A landscape with many valleys, sampled at points; each row gives a point and its height.
From any point a ball rolls to the lowest of the 2 points nearest to it. It stops when none of these is lower. Distance is the straight distance between rows; heights are no part of it.
Z946: -29  -10  -8  -31  -13  -11  -4  -18  -11  -17  11  -28  9  -23  -4  -15  10  14  -15  -3  -2  -8  56  28  h=386
Z93: -7  22  11  25  22  16  0  1  -7  -6  -22  -19  -3  -7  -8  -3  -26  -24  15  6  12  -10  -7  0  h=328
Z902: -3  4  7  23  41  5  8  -8  -14  -4  -5  -10  7  -10  -9  6  -28  3  -12  -12  12  -15  -20  3  h=398
Z890: 30  -12  -8  -9  -14  -10  12  12  20  3  12  9  5  17  11  7  15  6  0  16  -44  -24  13  12  h=163
Z34: -27  -12  0  -9  -21  18  -3  -40  -52  -9  2  -33  18  -38  22  -7  -2  0  -14  -20  45  1  57  -8  h=275
Z105: 4  0  -16  -17  16  21  14  10  -2  -5  -11  12  5  22  -12  6  -5  2  8  13  -1  0  -17  1  h=278
Z698: -17  4  -20  -4  -14  -2  -11  6  9  -4  9  10  -11  19  8  -16  1  16  -28  13  -9  11  -21  4  h=477
Z562: 45  -2  -3  -10  -6  17  -1  3  -13  4  -2  49  -6  19  2  -10  15  -1  22  10  -12  -1  3  -1  h=422
Z703: 18  11  -10  10  10  2  -31  10  1  5  -13  15  1  1  -15  -7  16  -7  -25  -11  3  6  -7  4  h=402
Z723: 3  7  9  -22  6  27  7  4  -5  6  -12  34  0  8  -15  -5  -1  10  33  9  -17  1  -35  -18  h=210
Z627: -20  24  10  -12  -8  4  9  10  21  38  9  13  1  -20  -32  -5  -9  5  12  1  -13  8  -47  -23  h=587
Z363: -28  -10  -8  3  40  15  -1  -13  -6  -14  -22  -11  14  16  -6  -17  -27  -29  -11  -10  26  4  1  -16  h=481
Z477: 8  19  3  8  22  18  -15  -4  18  16  -4  12  -34  -15  -19  10  -1  -32  21  -3  11  4  -53  -31  h=143
Z982: -16  -12  -12  -2  0  6  14  7  1  -21  23  -19  -15  0  0  5  12  19  10  4  0  11  6  25  h=387
Z141: -26  10  14  8  -12  -24  -7  1  11  17  -15  16  -11  -16  -2  20  1  14  -21  -5  -4  -13  -46  -13  h=636
Z116: -28  -15  -10  0  -6  22  6  -37  -36  -10  -11  -18  23  -13  7  4  -11  14  -22  -17  32  -7  51  11  h=333
Z547: -31  9  -5  10  13  -3  28  -33  -29  -11  -7  -21  25  -8  1  9  -27  -3  14  20  19  3  16  10  h=445
Z74: 48  10  20  5  -7  -5  -25  14  -7  -2  0  10  -48  0  4  3  23  12  4  4  -5  -1  -12  -6  h=519
Z545: -11  15  4  16  13  25  16  -4  -31  -4  -8  -28  20  -12  -5  -2  -20  -5  10  10  10  -15  27  13  h=392
Z223: 7  6  -20  17  -11  -15  7  22  23  6  -1  21  6  -13  -10  2  -21  7  -7  -3  -2  14  16  8  h=500
Z658: 27  -3  -9  -8  7  22  -8  4  -10  5  -21  -4  19  15  -12  -14  -24  -15  1  7  11  2  -15  -12  h=345
Z490: -34  -2  2  -8  -21  -35  8  -16  1  -13  9  -34  1  -5  -7  -8  5  31  -5  17  -4  2  39  14  h=319
Z459: 55  -29  -3  4  -13  -18  -26  -4  20  0  45  22  -21  11  3  -5  39  0  15  9  -20  -16  11  0  h=150
Z742: 30  -7  7  8  21  9  -4  16  -7  1  21  24  -21  -7  -17  -6  23  -20  0  9  11  22  -27  -4  h=144
Z971: -27  14  -11  -1  4  2  -6  -3  3  14  2  -6  2  4  -7  -16  -36  -18  -19  15  18  9  -20  2  h=487
Z206: 56  -18  5  -13  -11  6  -6  10  3  9  27  4  -15  14  11  -7  33  5  -1  18  -26  -9  10  21  h=49
Z80: -19  15  -26  14  -6  -10  4  -7  6  -1  -11  0  12  -17  -24  8  -8  10  -24  -6  1  10  35  7  h=447
Z897: 4  6  -17  -10  7  10  10  19  -18  -11  -10  -2  16  -1  -1  9  7  -9  23  25  -10  -14  3  19  h=315
Z541: 9  0  3  8  4  -5  -30  10  17  4  -30  4  -9  4  -15  -2  -2  -9  16  12  18  22  -20  -28  h=512
Z373: -31  -9  -16  19  6  -4  13  -11  5  -12  1  -12  0  -13  12  18  -4  20  20  11  -7  6  18  18  h=436
Z605: 29  12  -10  15  -19  -30  7  12  30  5  4  20  -6  18  7  12  -4  20  -3  -13  -1  2  4  2  h=544
Z118: 21  19  23  1  -14  -14  -13  26  2  15  -3  21  -24  8  -3  7  24  5  2  8  -1  6  -34  -14  h=553
Z874: -32  -13  -12  -13  -32  -4  7  -35  -42  -3  19  -52  30  -30  27  9  0  22  0  -5  29  0  64  7  h=204
Z430: -30  1  6  1  -18  -26  5  2  24  -5  12  -11  -8  15  5  -7  7  37  -7  4  -40  -10  30  11  h=385
Z641: -28  20  2  -6  1  -6  21  -2  29  17  17  11  -1  -16  -15  13  -14  25  15  -8  -21  2  -28  -4  h=627
Z586: 8  18  11  -20  -25  -22  9  19  43  16  -6  30  -8  11  -1  16  -6  26  16  -17  -11  -3  1  -1  h=583
Z700: -29  -9  7  -5  14  2  -6  -12  -3  -1  13  0  25  -3  15  12  -16  2  -15  10  14  -11  26  32  h=639
Z552: 12  6  4  22  -7  -5  3  16  1  4  -4  7  -27  22  10  1  9  -3  -10  -1  13  -11  -38  0  h=518
Z461: -7  10  26  -12  -23  -13  9  22  15  18  10  18  -18  -3  -2  20  22  8  5  -1  -3  -4  -58  -18  h=588
Z318: 17  -6  -3  -12  9  -3  -1  -4  -3  -3  17  0  -2  -1  5  -10  -9  -24  -26  -7  26  2  -6  19  h=308
Z798: 42  -32  9  -9  -2  -1  -7  8  16  -14  27  -24  -7  8  14  -8  41  -9  -1  -7  -39  -26  34  22  h=159
Z26: -25  -3  -22  -9  1  10  10  -17  -14  -19  -6  -20  7  -16  -9  -3  1  5  -17  -8  14  9  41  10  h=390
Z87: 37  -5  2  5  29  37  -21  -10  -2  19  -10  12  -6  6  -11  9  9  -39  28  26  7  9  -18  -23  h=443
Z748: -16  16  13  -8  -4  -24  14  14  24  -7  11  5  -11  9  -7  -6  11  31  -4  -6  -50  -11  -3  -8  h=433
Z13: -42  -1  11  -18  -3  -9  -4  -4  7  1  14  -5  20  -8  -13  8  -8  11  -12  23  0  5  2  16  h=593
Z469: -19  2  13  -2  -3  26  25  2  2  9  -25  21  -4  -5  -6  11  -28  9  22  -5  -6  6  -48  -37  h=135
Z865: -23  -9  -4  6  -3  20  0  -13  -22  -10  -16  -45  19  14  3  -3  -6  -30  -27  -22  50  13  23  1  h=480
Z662: -18  10  -5  23  -18  1  -1  0  -2  -11  10  -39  0  8  22  -24  -1  14  -13  -2  5  -7  24  31  h=321
Z106: 15  1  26  -4  17  15  -6  3  -5  9  -23  49  -13  7  -14  -2  -3  -47  13  -1  -10  20  -23  -62  h=142
Z949: 11  -14  1  10  -4  -5  6  22  5  -2  -19  42  0  9  7  21  14  -6  4  -4  -9  13  -4  -8  h=371
Z537: 19  -11  7  -3  4  -8  -38  -3  3  9  -19  33  -22  8  -13  26  14  -11  12  10  17  22  -45  -39  h=545
Z404: 19  -18  -10  7  15  7  -3  16  -11  -5  1  -11  7  -4  10  -1  -6  -22  -10  -23  26  24  14  15  h=373
Z517: -21  6  -22  -6  -12  4  -4  -12  -9  5  7  -8  -1  14  14  -25  -17  9  -21  7  8  12  7  23  h=408
Z860: 8  -17  -1  19  23  8  2  -6  -2  -15  -7  12  -2  -6  -8  2  -10  1  10  0  27  -9  -46  2  h=459
Z220: -23  -5  -9  6  -33  -16  12  -43  -25  0  28  -40  22  -13  16  4  4  21  -17  13  9  -3  67  17  h=122
Z309: -6  10  2  -9  3  6  0  10  19  23  10  15  10  8  -21  -11  -20  -16  1  14  5  12  -46  -17  h=546
Z789: 24  8  12  9  23  29  -14  9  -24  21  -16  6  6  6  5  -15  -9  -26  19  9  -6  8  -11  -16  h=400
Z140: -16  11  11  16  19  4  -8  -15  24  7  -43  21  -16  -11  -3  7  -10  -32  16  -10  -1  1  -45  -37  h=215
Z343: 27  -16  -6  -18  -27  14  -11  12  -2  -8  -1  -6  18  1  14  -29  19  -3  -3  -23  10  -22  33  25  h=285
Z4: -22  -25  -12  8  -21  -16  10  -16  2  -7  29  -58  18  0  23  1  20  11  10  -24  -15  -21  79  16  h=167
Z497: -6  16  -6  -7  2  -10  -16  -1  13  -1  -36  7  -17  -2  -26  4  4  -9  -14  -14  14  7  -20  -5  h=467
Z332: -6  18  11  20  31  6  0  -7  3  -11  -28  -1  1  -3  -4  -8  -28  -37  23  -12  8  -12  -38  -33  h=270
Z272: -45  22  9  -7  9  -13  3  -9  8  11  -19  1  7  -16  -4  18  -24  8  3  -3  -2  -1  -33  -11  h=671
Z823: 46  -10  5  10  8  -7  -6  13  -1  9  31  9  -19  -12  12  3  10  -14  -14  -5  10  8  -9  13  h=222
Z429: -14  -3  -3  -16  -9  -21  -18  14  14  3  8  7  -3  -7  1  6  1  4  -23  13  -16  -1  -13  22  h=536
Z320: -23  -17  -1  14  -26  -22  -1  -5  8  -10  9  -51  3  12  20  -4  13  17  -4  -3  5  -7  51  30  h=246
Z942: 10  -3  -4  -15  -24  -15  -7  4  10  -13  13  -29  10  1  21  -38  8  22  -10  -32  -12  -26  47  30  h=189
Z549: 3  -31  -7  -1  -17  -21  10  -7  4  -21  28  -55  25  -7  25  -26  5  16  -8  -36  -25  -28  60  22  h=72
Z217: 25  -13  -3  -19  -2  -8  0  5  11  5  -5  36  10  28  9  30  25  -2  2  17  -12  1  -30  -16  h=317
Z539: 13  -17  13  7  8  5  7  15  -11  -25  16  -6  -11  0  16  -3  15  22  7  4  -18  -3  -11  23  h=329
Z278: 29  11  4  0  -6  -4  -22  13  4  -2  -7  -9  -17  0  -1  -15  24  5  -9  -16  -11  -8  8  18  h=466
Z941: -44  31  -7  8  5  -9  22  -47  -39  2  12  -18  20  -18  16  12  -19  8  -12  17  22  -2  35  8  h=496
Z355: 6  -8  -13  -6  -14  -9  21  14  11  -19  -8  11  11  2  2  13  11  18  9  11  -16  -22  11  18  h=245
Z156: 3  -1  18  -18  3  -3  12  30  3  -13  29  15  -15  -1  -4  2  16  30  9  2  -43  -3  -1  1  h=388
Z124: -29  11  -7  -4  33  2  5  -28  -7  -9  -17  -14  31  2  -17  -2  -60  -26  -11  -2  14  8  -5  -32  h=526
Z197: 35  -5  0  -13  -17  -27  6  14  11  5  10  28  1  7  15  15  28  9  22  10  -45  -2  -17  -11  h=249
Z593: 53  -5  -6  17  7  32  -12  7  -7  18  -1  20  0  2  5  -9  2  -5  16  1  -3  6  14  -7  h=446
Z79: 12  -7  21  -2  9  18  16  12  0  3  -29  24  -8  11  -8  -1  -27  -22  5  -3  -2  16  -26  -44  h=87
Z458: -8  -5  -8  12  22  20  -2  1  -25  -8  -21  -23  12  21  2  -6  -3  -23  -22  -26  22  13  4  3  h=432
Z561: 20  11  18  4  21  5  -3  -1  -1  22  24  31  -36  -6  -12  13  21  -25  25  -1  9  24  -41  -36  h=73

Where does a ball stop that starts at each point below?
Z902 | Z561
Z605 | Z220
Z141 | Z703
Z547 | Z561

Call two points neighbours if one is among the 2 nearest of the other. Go from one point of each pair to the other, from neighbour to neighbour, staying as low as possible. Name the highest point that can't be avoided.
Z206, Z79 | Z897
Z703, Z549 | Z278
Z539, Z220 | Z748
